The views of a scene show one set of named points, each view turned or mirrored, shifted and resized as a whole, with a little noise and some points left out.
(in the rows, 128 means zero)

Scene 1
View 1
dez: [ 94 138 128 126 100 127 133 143 116 113 112 121 124 124 145 140 139 121
 127 154 137 106 126 109 117 142 122]
pir: [122 141 119 121 100 142 133 128 117 104 101 129 132 121 123 138 141 133
 135 134 134 133 112 109 104 113 152]
zop: [182 126 102 137  81 153 122 110 104 132  98 125 130 127  99 145 147 151
 137 132 170 158 111  86  89  64 175]
robos: [ 69 108 145 123 135 113 115 174 113 102 140 117 107 157 157 142 147 135
 133 150 115 118 135 120 120 149 108]
Vot: [ 89 126 134 118 120 128 125 153 117  97 120 124 120 139 140 138 143 135
 135 140 117 125 122 120 112 135 130]
Dof: [ 77 162 129 103 111 140 148 135 132  74  94 136 140 106 135 132 132 117
 134 134 103 114 105 130 113 151 142]
ziro: [117 141 120 128  88 136 134 130 114 119 103 123 128 120 134 142 139 126
 128 149 149 116 120 103 111 123 136]
sesez: [ 62 122 144 115 133 119 122 168 121  90 129 123 114 144 154 139 144 130
 134 144 103 116 127 126 119 154 116]
kad: [143 128 114 132  90 142 126 125 110 123 103 123 127 127 121 142 144 138
 133 141 156 136 118  96 102  98 152]
vipet: [ 90 125 133 123 114 124 126 153 114 107 121 121 119 138 145 140 143 131
 132 146 127 118 126 114 116 138 123]
noku: [105 157 118 119  86 141 145 125 122 104  91 128 136 104 133 137 134 117
 129 147 138 108 114 111 113 135 139]
Neduf: [121  95 133 132 126 128 104 159 103 113 137 120 109 165 130 146 154 156
 139 134 131 154 128 108 101 100 141]
Naru: [ 77 122 139 119 123 120 124 159 117 101 127 120 116 141 150 142 144 130
 131 147 118 117 127 120 118 146 119]
Lafod: [101 147 126 112 110 141 138 134 124  87 100 133 134 117 128 135 138 128
 138 131 116 128 108 122 106 130 148]
vopin: [120 124 124 125 108 136 123 140 112 109 113 124 124 136 127 141 145 140
 137 137 134 138 118 107 105 110 145]
View 2
kad: [147 170 115 138 151 120 125 115 107  56 141 106  77 109 135 136 137 109
 142  94 114 109  69 122 128 134 157]
Neduf: [ 76 136 121 173 133 151 119 108 197 100 143 137 125 139 117 151 108 172
 116  78 135 111  84 112 137 176 145]
Naru: [122 103 110 129 125 154 118 147 159 140 103 152 149 142 135 155 118 158
 140 133 139 144 169 119 128 134 132]
vopin: [134 147 121 144 138 120 132 113 133  80 129 127 108 121 139 136 129 136
 144  98 129 123 107 123 135 139 150]
noku: [189 142 109 102 140 116 133 142  75  89 105 121 101 111 154 136 146  99
 166 140 122 143 151 130 125  97 146]
Vot: [131 116 118 136 127 132 127 129 153 119 110 146 141 135 139 145 121 153
 147 120 140 142 160 125 137 135 137]
sesez: [119  91 112 128 118 150 124 144 175 154  95 163 169 147 139 151 115 173
 145 139 150 157 197 122 135 134 125]
Lafod: [170 136 125 128 134  88 146 111 116  91 108 137 123 117 157 121 137 134
 167 119 140 145 169 141 144 118 143]
pir: [160 154 121 133 141 102 139 111 107  69 123 123 100 111 148 125 140 121
 157 105 129 130 121 132 137 124 152]
robos: [ 95  91 110 137 118 175 110 153 192 158 104 159 167 155 123 168 107 178
 127 132 143 144 169 111 128 146 125]
vipet: [130 117 107 129 129 149 118 146 143 124 109 141 134 135 136 154 122 145
 140 129 132 136 150 118 130 131 138]
zop: [146 208 127 158 161  94 137  82  97   7 168  87  40  89 132 120 143  96
 137  54 105  84   8 125 134 147 174]
Dof: [191 118 122 107 126  86 152 124 103 109  85 148 138 120 167 119 141 133
 182 144 146 167 218 146 142 100 134]
ziro: [164 148 105 116 144 136 123 142  95  88 119 117  96 117 138 145 136 106
 147 123 116 128 112 121 122 117 149]
View 3
dez: [104 138 159 110 144 130 136 161 114 152 120 147 130 118 113 140 145 189
 131 145 112 134 144 125 170 133 116]
Dof: [140 165  97 105 163 109 112 125 145 143  94 170 152 157  89 131 122 170
 159 125 138 129 159 112 118 131 128]
vopin: [102 134 149 160 156 145 117 174 104 174 134 150 118 120 166 151 135 146
 127 165 131 122 124 120 128 138 133]
kad: [ 77 116 158 189 168 149 133 179 104 199 129 171  99 107 173 154 121 167
 117 179 118 104 130 128 129 130 153]
noku: [ 99 135 132 137 166 123 139 144 133 170 100 184 125 130 103 139 117 203
 137 148 113 115 159 127 141 127 140]
Naru: [132 157 156  90 132 136 111 166 104 134 134 114 143 126 127 140 163 149
 136 136 130 153 129 115 165 142  98]
zop: [ 53  98 154 252 185 165 136 191 100 233 136 195  77  99 218 163 100 156
 109 205 124  82 119 131  98 128 182]
Vot: [128 154 145 114 141 135 108 164 107 143 131 128 137 128 139 141 151 143
 137 142 137 142 128 114 144 142 109]
pir: [102 135 133 165 167 134 124 159 119 179 119 173 118 127 149 146 120 159
 133 160 130 113 140 121 118 131 147]
Lafod: [125 151 114 138 164 123 112 143 127 160 110 167 135 144 127 140 122 158
 146 142 138 121 144 113 110 133 138]
ziro: [ 90 126 161 140 155 138 140 166 112 171 121 162 115 111 131 146 133 191
 125 159 110 121 142 128 159 131 132]
robos: [139 160 171  75 116 141 104 177  88 117 149  86 149 121 137 141 181 132
 133 134 134 168 117 114 175 148  81]
Neduf: [112 136 172 160 138 163 100 198  74 166 166 110 114 109 207 156 160 103
 117 169 148 139  95 118 133 147 115]
vipet: [120 146 160 109 138 137 118 167 104 143 133 128 134 122 133 143 154 157
 131 145 125 142 130 120 160 140 107]
View 4
vopin: [118 107 142 138 124  99 124 117 127 133 134 134 100 135 142 129 144 121
 136 145 115 137 118 108 126  99 119]
sesez: [137 128 142 101 136 114 116 157 141 107 108 148 133  92 113 149 145 137
 184 129 139 153 156 111 123 122 154]
zop: [ 99  83 148 178 110  84 132  74 115 159 165 118  64 181 171 109 146 105
  86 163  91 116  79 104 129  76  79]
dez: [141 112 137 133 102 112 144 132 146 118 125 130  98 109 122 135 147 118
 158 132 120 135 156  90 132 129 126]
robos: [132 118 156  94 129 118 108 149 127 106 115 138 123  95  96 160 145 156
 196 142 147 151 147 102 125 122 150]
Naru: [135 119 143 110 124 113 122 145 137 113 117 140 117 101 113 147 146 136
 176 134 135 146 150 101 127 123 142]
Lafod: [130 124 121 139 133  96 135 136 151 128 115 152 118 120 159 117 144  97
 131 122 106 140 144 119 125 110 132]
ziro: [135 105 136 151  97 104 149 116 142 128 134 126  87 127 139 125 147 109
 135 136 109 130 144  90 132 119 112]
kad: [118  95 143 158 107  97 136  99 127 140 147 122  79 149 150 122 146 113
 118 149 105 126 113  96 130 100 101]
noku: [143 117 118 153 102 102 159 127 160 126 123 136  95 116 151 116 147  90
 130 120 101 131 160  96 130 127 119]
pir: [122 114 130 146 127  95 134 123 142 135 127 142 105 133 159 118 145 101
 123 131 105 136 128 115 126 105 121]
Dof: [143 138 112 129 134 101 142 158 166 117 100 162 132  98 155 120 145  92
 147 107 111 147 171 120 125 125 145]
Vot: [128 119 140 119 131 108 121 138 137 119 120 143 118 111 130 139 145 127
 161 132 127 146 140 109 124 113 140]
Neduf: [104  98 168 118 137 102  96 114 101 130 141 131 106 140 120 149 143 154
 155 162 133 143  95 112 123  86 125]
View 5
vopin: [123 124 120 101 138 113 117 113 153 124 119 134 106 122 114 133 134 128
 119 145 132 158 135 123 131 117 126]
Neduf: [127 117 117 118 124  85 111  99 141 122 110 160  90 130 103 130 144 145
 103 112 159 165 144 122 102 117 110]
kad: [127 118 101  80 147 126  98 111 164 120 121 120 113 130 109 145 132 117
 118 158 115 174 134 106 133 100 123]
Vot: [110 128 139 127 138 104 139 126 139 131 116 145 114 111 128 119 135 125
 131 133 147 130 138 137 138 139 142]
dez: [101 122 120 120 162 119 131 141 143 132 116 132 140 119 136 126 131 103
 137 138 135 127 141 116 152 131 150]
zop: [147 113  85  49 136 134  73  88 180 111 126 109  94 138  88 162 131 129
 102 176  97 210 128  98 120  75 101]
robos: [ 96 124 140 166 140  78 149 134 117 137 105 172 120 115 133 107 141 128
 128  91 181 110 152 137 123 155 145]
pir: [124 129 125  88 138 128 122 117 159 126 125 121 110 114 119 136 126 121
 129 167 116 156 128 128 148 118 133]
Naru: [102 126 136 142 145  98 144 135 131 134 111 150 124 114 135 113 137 118
 133 119 157 119 142 133 137 144 147]
Lafod: [119 137 146 102 133 125 142 123 154 128 125 124 107 100 127 123 126 122
 137 170 120 138 124 144 158 136 145]
noku: [110 128 123 100 158 136 129 137 156 130 124 114 133 114 134 132 127 103
 141 167 113 137 130 122 163 126 151]
Dof: [110 144 162 111 136 131 163 139 150 135 126 120 117  89 144 117 122 112
 150 176 120 117 120 156 177 153 163]
vipet: [105 125 127 129 149 104 135 133 136 132 114 144 124 119 130 121 135 117
 131 128 148 128 143 127 139 136 144]
sesez: [102 133 152 152 139  92 159 136 124 138 112 160 118 106 138 104 136 123
 135 117 164 110 141 146 140 158 153]
View 6
Vot: [126 142 112 118 130 153 111 110 178 101 117 144 123 142 163  99 133 110
 141 140 139 129 146 124 163 132 102]
kad: [162 113 118 201 105 123 148  92 137 139 162 153 160 167 113 107 154 158
 182 159 127 103 164 154 123  91 130]
Dof: [103 200 104 140 140 114 152  94 231 131  90 101 125 192 173 105 102 107
 111 102 126 123 121 123 154 134 105]
vipet: [127 125 107 117 128 148 114 119 173 108 105 139 114 135 153 106 142 109
 157 141 152 126 156 140 158 141 104]
ziro: [141 119 105 173 112 110 152 100 167 143 117 130 133 167 123 116 145 135
 174 138 142 107 161 163 135 121 126]
zop: [190 112 132 250  91 121 159  74 101 152 218 177 196 183  96  97 168 200
 193 180 106  89 168 151 103  47 150]
dez: [125 122 101 137 124 123 136 116 181 130  88 123 114 147 135 118 140 111
 164 129 155 117 159 157 150 146 110]
noku: [126 148 100 176 121  95 169  94 198 153  99 106 132 186 132 118 127 126
 154 115 137 105 148 159 138 127 122]
robos: [120 116 108  69 138 181  78 136 169  77  92 155  98 104 174 102 143  85
 153 149 165 144 159 127 179 162  87]
Naru: [118 131 106  98 135 158 102 123 182  97  94 141 108 128 165 104 135  97
 147 138 153 133 152 132 167 150  96]
vopin: [149 131 116 162 117 145 125  99 152 119 152 154 148 154 141 100 147 140
 161 154 128 114 156 133 142 105 118]
sesez: [109 146 108  76 143 168  92 125 193  85  89 139 102 126 181 100 126  86
 133 132 152 142 142 117 176 158  88]

In a view up to two points have been moved. Name them for each view, in the order of its rows, or write none.
view 1 -> none
view 2 -> Neduf
view 3 -> ziro
view 4 -> pir, Dof
view 5 -> robos, noku
view 6 -> none

Scene 2
View 1
Tefu: [129 116 108 114 130 102 126 110 134 122 135 128 136 141 116 131 134 121
 124 128 128  94 138 125 133 136 132]
Zife: [147 143 128 121 115 101 119  96 129  94 191 132 111 168 126 174 117 131
  99  90 104 148 146 132 159 128 118]
lom: [130 110 112 116 132 103 118 111 133 114 130 122 139 136 119 128 138 127
 134 118 133  99 131 126 143 134 139]
Bemuz: [106 134 138 128 125 102 117 118 137 119 126 158 108 112 129 127 149 115
 177  81 112 131 127 152 165 116 152]
retiz: [129 130 114 118 124 102 131 107 134 122 150 139 124 144 117 142 129 118
 119 123 116 108 142 130 135 133 128]
suvig: [150 133 120 119 117 102 119  96 129  94 186 121 121 172 124 170 117 133
  93 101 113 136 144 125 153 133 117]
ret: [121 118 121 119 130 102 118 115 135 118 127 136 128 125 123 127 143 122
 150 105 127 109 129 135 150 128 145]
lizib: [119 115 127 123 130 102 109 116 135 111 121 135 127 120 127 124 148 124
 167  91 129 118 123 140 163 122 152]
Rati: [106 123 127 123 130 100 122 120 138 129 111 153 120 108 124 116 151 114
 175 101 122 109 127 145 152 121 153]
buvep: [130 137 129 122 120 102 120 105 132 108 162 142 112 146 126 152 130 124
 130  92 110 136 136 138 158 124 132]
sig: [131 131 115 117 123 102 130 105 134 119 153 138 122 147 119 145 128 120
 117 120 115 110 142 130 137 132 127]
danav: [118 113 109 114 133 102 126 116 137 132 114 135 137 123 116 116 143 116
 145 129 132  86 131 130 134 133 141]
liri: [114 120 116 119 131 102 126 117 137 130 117 143 129 119 119 118 145 116
 154 119 127  98 130 136 140 129 145]
View 2
suvig: [144 152 144 145 143 177  83 123 159 113 151 147 124 122 138 151 104 125
 116 138 126 115 113 104 135 147 120]
Bemuz: [137 128 142 115 126 139 133 137 113 116  95 128 130 131 137 128 128 136
  88 104 119 149 106 114 103 118 136]
lom: [144 131 132 135 136 135 106 143 134 120 130 106 122 146 127 141 126 124
 120 121 117 140 127 132 137 135 127]
buvep: [141 141 143 129 134 159 111 128 136 116 119 141 127 125 140 139 113 133
 102 120 123 132 110 106 117 133 131]
lizib: [139 126 141 121 131 135 120 146 119 111 110 112 123 139 127 132 135 125
  95 110 116 144 109 126 117 123 125]
Rati: [140 123 134 118 127 126 133 141 112 122  96 112 128 142 133 130 132 135
 101 104 115 154 120 127 115 120 140]
ret: [142 129 136 128 131 136 117 140 126 119 116 113 125 141 131 136 128 129
 109 114 117 144 121 126 124 129 132]
danav: [147 127 125 133 132 123 119 141 127 130 118  99 126 151 130 137 126 133
 126 115 115 150 139 138 136 133 141]
retiz: [147 141 131 138 135 148 107 127 143 128 129 125 128 136 138 144 109 134
 127 125 121 136 133 120 134 140 139]
Tefu: [146 135 128 138 136 136 106 137 139 127 133 108 125 146 131 143 119 129
 129 123 117 139 136 132 141 139 136]
sig: [146 141 132 140 136 151 106 127 145 127 131 129 128 135 139 144 109 134
 124 125 122 133 130 118 132 140 138]
liri: [144 127 129 127 130 127 124 140 123 127 110 106 128 146 133 135 126 134
 117 112 116 151 131 132 127 129 141]
View 3
sig: [108 120 128 138 120 116 130 123 140 136 127 132 126 143 116 128 132 139
 135 141 129 127 135 131 129 127 100]
liri: [118 131 128 129 127 127 145 115 144 132 116 115 128 133 124 118 122 137
 122 143 130 142 118 109 128 122 130]
Rati: [123 130 131 121 132 125 139 113 143 120 111 106 132 122 133 117 125 135
 122 139 122 138 109 107 130 117 144]
Bemuz: [126 122 135 118 132 117 123 113 138 107 112 105 134 115 138 123 135 135
 131 133 112 124 108 118 135 116 142]
ret: [122 132 129 129 130 122 138 116 144 131 122 117 133 130 130 125 126 141
 120 136 125 129 123 118 129 122 123]
lom: [120 138 126 136 128 126 146 118 146 143 128 124 132 139 126 125 123 143
 116 135 133 129 132 118 126 126 111]
suvig: [111 118 130 141 121 106 115 126 138 134 141 140 132 144 122 140 141 145
 139 129 123 102 146 150 133 129  78]
Zife: [111 113 132 138 119 101 106 126 135 126 139 139 133 140 124 142 146 145
 145 127 117  96 145 155 136 128  78]
Tefu: [112 130 125 138 124 125 145 121 146 146 126 129 127 145 118 124 123 141
 122 142 137 135 133 119 125 127 107]
lizib: [130 137 133 123 135 122 137 114 144 124 121 110 137 121 138 125 127 143
 116 129 120 122 118 117 131 120 132]
retiz: [108 120 126 138 120 118 133 122 140 138 126 132 126 144 116 126 130 138
 134 143 131 130 133 127 128 126 103]
buvep: [116 118 133 131 124 110 116 120 137 121 128 125 132 132 127 134 139 140
 139 132 117 112 130 138 135 124 105]
View 4
Zife: [148 151 102 134 157 177 178  98 103 125 151 120 129 118 148 175 171 121
  61 157 126 181  82 143 132 120 113]
buvep: [143 138 122 143 145 169 162 115 109 109 137 117 127 129 138 155 151 124
  84 145 127 160 111 125 139 101 114]
lizib: [134 137 142 154 121 165 144 130 117 110 119 126 136 146 109 142 117 133
 123 123 125 136 145  98 155  99  94]
Bemuz: [141 113 158 150 127 167 146 138 113  94 123 116 124 144 113 135 121 118
 105 133 131 131 140  95 154  68 112]
retiz: [132 150 111 149 143 150 152 113 118  98 128 121 127 125 165 138 155 146
 103 135 117 156 134 130 128 127 118]
danav: [123 150 124 161 125 141 133 128 128  92 113 126 132 136 154 120 130 159
 140 115 114 135 168 110 137 128 108]
suvig: [144 164  92 138 154 172 175  96 106 128 148 125 134 116 153 174 169 133
  74 152 122 181  89 146 129 136 107]
liri: [128 139 134 157 125 147 136 131 123  90 115 124 130 139 144 123 128 149
 130 120 118 133 161 107 140 110 111]
Tefu: [126 159 108 154 134 147 144 114 123 101 121 127 134 129 160 134 145 158
 125 124 113 149 148 123 130 138 108]
ret: [132 141 130 155 128 155 145 126 119 103 121 124 132 139 132 137 129 142
 122 125 121 142 147 109 144 111 103]
lom: [129 159 114 154 129 153 144 118 122 110 119 128 138 135 143 140 133 154
 129 123 117 149 146 116 139 136  98]
sig: [133 150 108 148 143 152 154 112 117 100 131 122 127 124 164 142 157 145
 102 137 118 157 128 130 129 127 118]
View 5
suvig: [156 138 137 122 124  93 105 134 106 138 154 186 123 112 154 156 148 109
 164 142 156 161  79  80 124 115 153]
lizib: [136  85 105 146 148 153 140 133 137 148 147 121 109 115 146 109 110 130
 142 119 127 123 117 116 133 118 120]
Bemuz: [140  85  83 138 140 172 140 144 141 155 146 118 108 111 142 115 125 130
 145 104 118 126 121 109 140 140 121]
danav: [121  95 112 176 158 137 121 120 136 134 110 132 127 109 136 126 102 176
 124 120 163 142 112 122 119 125 129]
Rati: [129  81  89 159 153 167 137 134 144 148 129 115 115 110 138 113 111 154
 132 107 134 129 123 119 133 135 119]
retiz: [137 119 116 153 140 122 109 130 123 137 124 160 130 107 142 149 131 152
 140 124 162 157  96 101 123 133 144]
liri: [124  94 103 167 153 147 126 127 138 139 119 128 122 110 138 125 109 165
 129 116 151 138 114 120 125 131 125]
lom: [127 102 126 162 152 120 121 120 129 134 129 144 124 114 144 128 105 152
 135 132 159 141 104 115 120 110 131]
ret: [131  95 111 156 148 140 129 128 133 141 133 134 118 114 142 122 111 147
 137 122 145 136 110 114 126 120 127]
Zife: [162 139 126 111 120 105 108 142 108 145 161 184 122 111 154 157 159  99
 168 135 145 159  81  75 131 124 153]
sig: [139 122 116 148 139 120 110 132 122 137 127 162 129 107 143 149 133 146
 142 126 161 158  94  99 124 131 143]
Tefu: [125 108 128 167 151 112 114 119 127 130 118 150 128 111 141 138 107 164
 131 132 169 149 100 113 116 114 136]
View 6
liri: [147 131 160 122 137  93 129 137  81 116 146 105 131 123 133 113 119 141
 130 119 110 127 121 154 139 118 142]
lizib: [142 124 170 117 107 119 136 156  90 135 161  99 117 136 142 119 126 162
 153  97 106 146 123 150 136 140 127]
sig: [143  87 143 120 146 100 144 154 121 142 124  98 120 101 142 131 133 114
 122 137 132 151 116 179 101  99 145]
lom: [134 125 142 111 134 107 138 153 112 112 145  94 113 101 133 131 131 122
 148 115 122 131 124 159 121 111 133]
retiz: [143  92 147 120 145  98 143 152 112 142 127 100 124 107 142 126 130 120
 121 135 129 149 116 176 106 102 147]
suvig: [130  52 133 113 133 124 162 179 162 172 119  87  97  87 155 152 150 106
 140 130 150 184 115 194  67 100 132]
ret: [141 119 160 119 125 108 138 150  97 129 148  99 121 122 139 122 126 144
 140 112 115 141 121 157 129 125 134]
danav: [138 147 144 116 143  91 126 136  88  93 147 102 126 109 125 118 123 125
 137 119 112 112 123 151 142 110 140]
Bemuz: [157 103 191 129 106 115 136 150  72 163 155 110 131 161 150 109 119 180
 131 105 103 161 116 154 137 146 135]
buvep: [145  70 160 120 123 118 150 166 120 173 131  99 116 123 154 132 135 139
 130 120 130 175 114 179  96 120 138]
Tefu: [137 120 136 115 148  96 137 146 111 113 135  97 119  95 132 127 130 111
 133 128 125 129 121 166 119  99 140]
Rati: [153 128 179 126 119 102 129 140  68 131 155 108 136 148 140 106 116 165
 132 109  99 137 121 148 148 137 139]
Zife: [137  37 145 116 129 127 165 181 156 192 117  91 101 102 161 148 148 119
 131 130 149 195 112 197  65 105 135]

In a view up to two points have been moved. Name them for each view, in the order of its rows, or write none.
view 1 -> none
view 2 -> buvep
view 3 -> suvig
view 4 -> none
view 5 -> lizib, Tefu
view 6 -> retiz, danav

Scene 3
View 1
Rufut: [146 156 113 158 131 105 130  82 145 169 150 138 128 142 134 123 128 154
 150  94 110 142 135 139 127 115 177]
delif: [158 131 152 167 120 112 104 135 146 128 153 109 128 124 128 134 126 177
 119 105  94 113 129 107 115 153 157]
Volo: [161 136 125 167 148 107 114 108 152 150 143 120 139 146 132 132 130 171
 125 103  96 106 128 120 120 141 150]
kigo: [160 139 124 175 167  89  86 103 156 139 130 108 134 133 112 118 144 174
 144 106  92 109 133 120 130 155 127]
Mabi: [159 140 122 171 158  94  98 100 154 146 137 116 135 138 120 123 139 170
 141 103  96 110 133 122 125 147 139]
numut: [159 139 124 168 147 105 114 104 151 150 143 123 137 143 131 129 132 168
 130 102  98 111 130 123 121 139 151]
lirir: [158 142 117 167 153 101 115  95 152 157 141 124 137 146 129 127 133 166
 136 102  99 113 132 127 124 136 150]
Vaf: [157 144 118 167 153 101 113  95 152 155 141 124 134 144 128 126 133 165
 140 100  99 116 132 127 125 135 151]
rem: [169 123 139 173 148 109 106 129 154 136 143 109 144 145 133 139 129 181
 107 108  87  84 123 105 113 158 139]
Zod: [144 146 147 165 114  98  89 119 143 128 150 114 113 101 111 115 136 171
 153 103 101 147 138 119 130 146 160]
Buke: [162 140 106 158 144 124 163  86 150 184 152 146 150 184 159 146 115 155
 109  96 104 101 122 135 109 112 178]
tuviv: [166 124 146 162 115 131 138 135 145 145 161 121 141 151 153 152 111 172
  89 104  93  95 119 108 101 140 173]
rubi: [135 159 138 160 109  96  96 101 140 141 153 124 107  99 111 108 136 162
 171  97 109 169 142 131 135 130 173]
View 2
Zod: [128 117 142 149 102 121 110  96 120 123 157 149 149 121 131  91 152 102
  95 120 111 163 107 127  94 141 146]
Buke: [146 154 143 147 129 102 175 123 146 125 103 126 120 136 157 126 125 127
 130 154 183 108 100  89 114 170 156]
Volo: [137 145 143 147 123 114 131 113 131 121 140 126 131 129 136 126 135 106
 111 141 148 136 108 122  99 142 140]
delif: [129 147 156 143 123 134 125 111 125 119 157 119 149 113 132 108 139  92
  91 122 130 146 110 127  90 145 153]
tuviv: [134 161 164 142 134 135 156 121 136 122 138 108 146 112 144 109 130 100
  97 127 151 127 107 107  97 164 168]
kigo: [137 137 133 150 118 108 103 107 125 118 156 132 126 133 125 137 140 101
 113 143 137 149 110 142  93 120 118]
Rufut: [141 117 131 151 102  98 143 100 135 127 120 158 129 136 148 101 144 128
 123 142 145 139  99 102 109 158 149]
Mabi: [138 134 131 150 115 104 112 108 127 120 147 136 123 136 130 133 140 107
 116 146 142 146 108 133  97 128 124]
lirir: [139 137 135 149 117 105 129 109 132 122 136 136 125 134 138 126 137 113
 117 145 149 138 106 122 102 140 135]
Vaf: [140 134 133 150 116 104 125 108 130 121 139 137 125 135 136 128 138 112
 119 146 147 140 106 124 101 137 131]
rem: [134 162 154 144 136 128 126 120 129 117 154 104 135 120 129 136 131  91
 100 135 147 135 112 132  92 136 141]
numut: [138 141 141 147 118 112 129 110 131 123 140 132 130 129 136 123 137 108
 112 140 146 138 106 121 101 143 139]
View 3
Vaf: [138 132 107 121 119 136 110 132 137 121 113 119 135 129 129 121 110 125
 136 127 131 128 128 113 126 125 121]
Buke: [141 122 103 127 155 146 136 128 146 129 109  99 143 155 125 121  97 109
 129 104 136 131 131 111 132 119 121]
Mabi: [136 134 108 119 110 133 106 132 135 119 115 122 133 121 130 122 113 128
 137 135 130 126 126 115 123 125 119]
kigo: [135 136 111 117 105 130 105 133 133 118 119 125 132 117 131 121 114 133
 135 143 130 123 124 117 120 125 118]
numut: [137 135 111 122 125 137 115 130 139 118 116 115 134 133 129 120 109 127
 133 129 129 126 127 117 126 125 127]
Rufut: [142 133 101 130 131 145 103 131 142 117 103 117 135 145 124 122 112 120
 144 106 124 140 133 107 139 132 133]
delif: [135 149 125 122 129 135 117 128 143 108 124 114 127 138 127 117 113 144
 127 145 123 120 126 130 125 130 144]
Zod: [137 152 118 126 113 138  93 131 141 102 114 126 124 134 125 119 123 145
 140 138 116 130 129 123 133 139 150]
lirir: [138 132 107 122 123 137 112 131 138 121 114 117 135 132 129 121 110 124
 135 126 130 128 127 114 127 124 122]
rubi: [139 150 110 131 113 142  81 132 142 101 105 130 126 139 124 120 126 138
 149 123 112 139 133 113 142 143 152]
View 4
rem: [113 163 149 131 142 124 138 150 127 111 147 126 122 152 130 150 134 113
 107 111 129 139 114 125 127 126 141]
Mabi: [116 168 141 127 124 132 126 123 135 122 143 115 132 152 147 123 130 132
 102 121 119 126 109 123 128 136 125]
Rufut: [113 158 137 119 108 138 108 104 118 122 151 101  98 158 147 115 128 128
 118 146 126 130 125 101 105 146 118]
kigo: [116 173 140 132 126 129 131 127 139 123 141 119 139 149 147 125 131 132
  98 113 114 124 109 127 135 135 125]
Volo: [114 161 146 125 129 130 126 131 124 117 148 116 116 154 137 133 131 121
 111 126 127 135 114 117 118 133 133]
Zod: [101 179 117 142 108 126 125 122 129 114 149 112 108 147 152 136 141 125
 103 114 112 129 152 116 137 153 110]
delif: [105 169 135 138 130 123 135 144 126 108 151 121 111 150 135 151 140 112
 107 110 124 139 135 121 130 136 129]
rubi: [102 179 112 137  96 132 115 104 126 118 151 103 100 148 159 122 139 132
 107 126 110 125 156 108 129 160 101]
numut: [113 162 144 125 125 131 124 127 125 118 148 114 115 154 139 130 130 123
 111 126 126 132 115 115 118 134 130]
tuviv: [107 152 148 126 139 124 130 151 110 103 158 119  87 156 121 159 136  99
 124 124 142 152 131 110 109 129 144]
Buke: [119 137 163 107 130 138 111 121 108 118 155 106  91 164 129 125 121 115
 130 154 145 143 101  98  84 127 143]
Vaf: [116 163 144 123 124 134 122 120 128 122 146 113 123 154 143 121 128 130
 108 129 123 128 109 116 118 135 127]

In a view up to two points have been moved. Name them for each view, in the order of its rows, or write none.
view 1 -> Mabi, Vaf
view 2 -> Buke, tuviv
view 3 -> none
view 4 -> delif
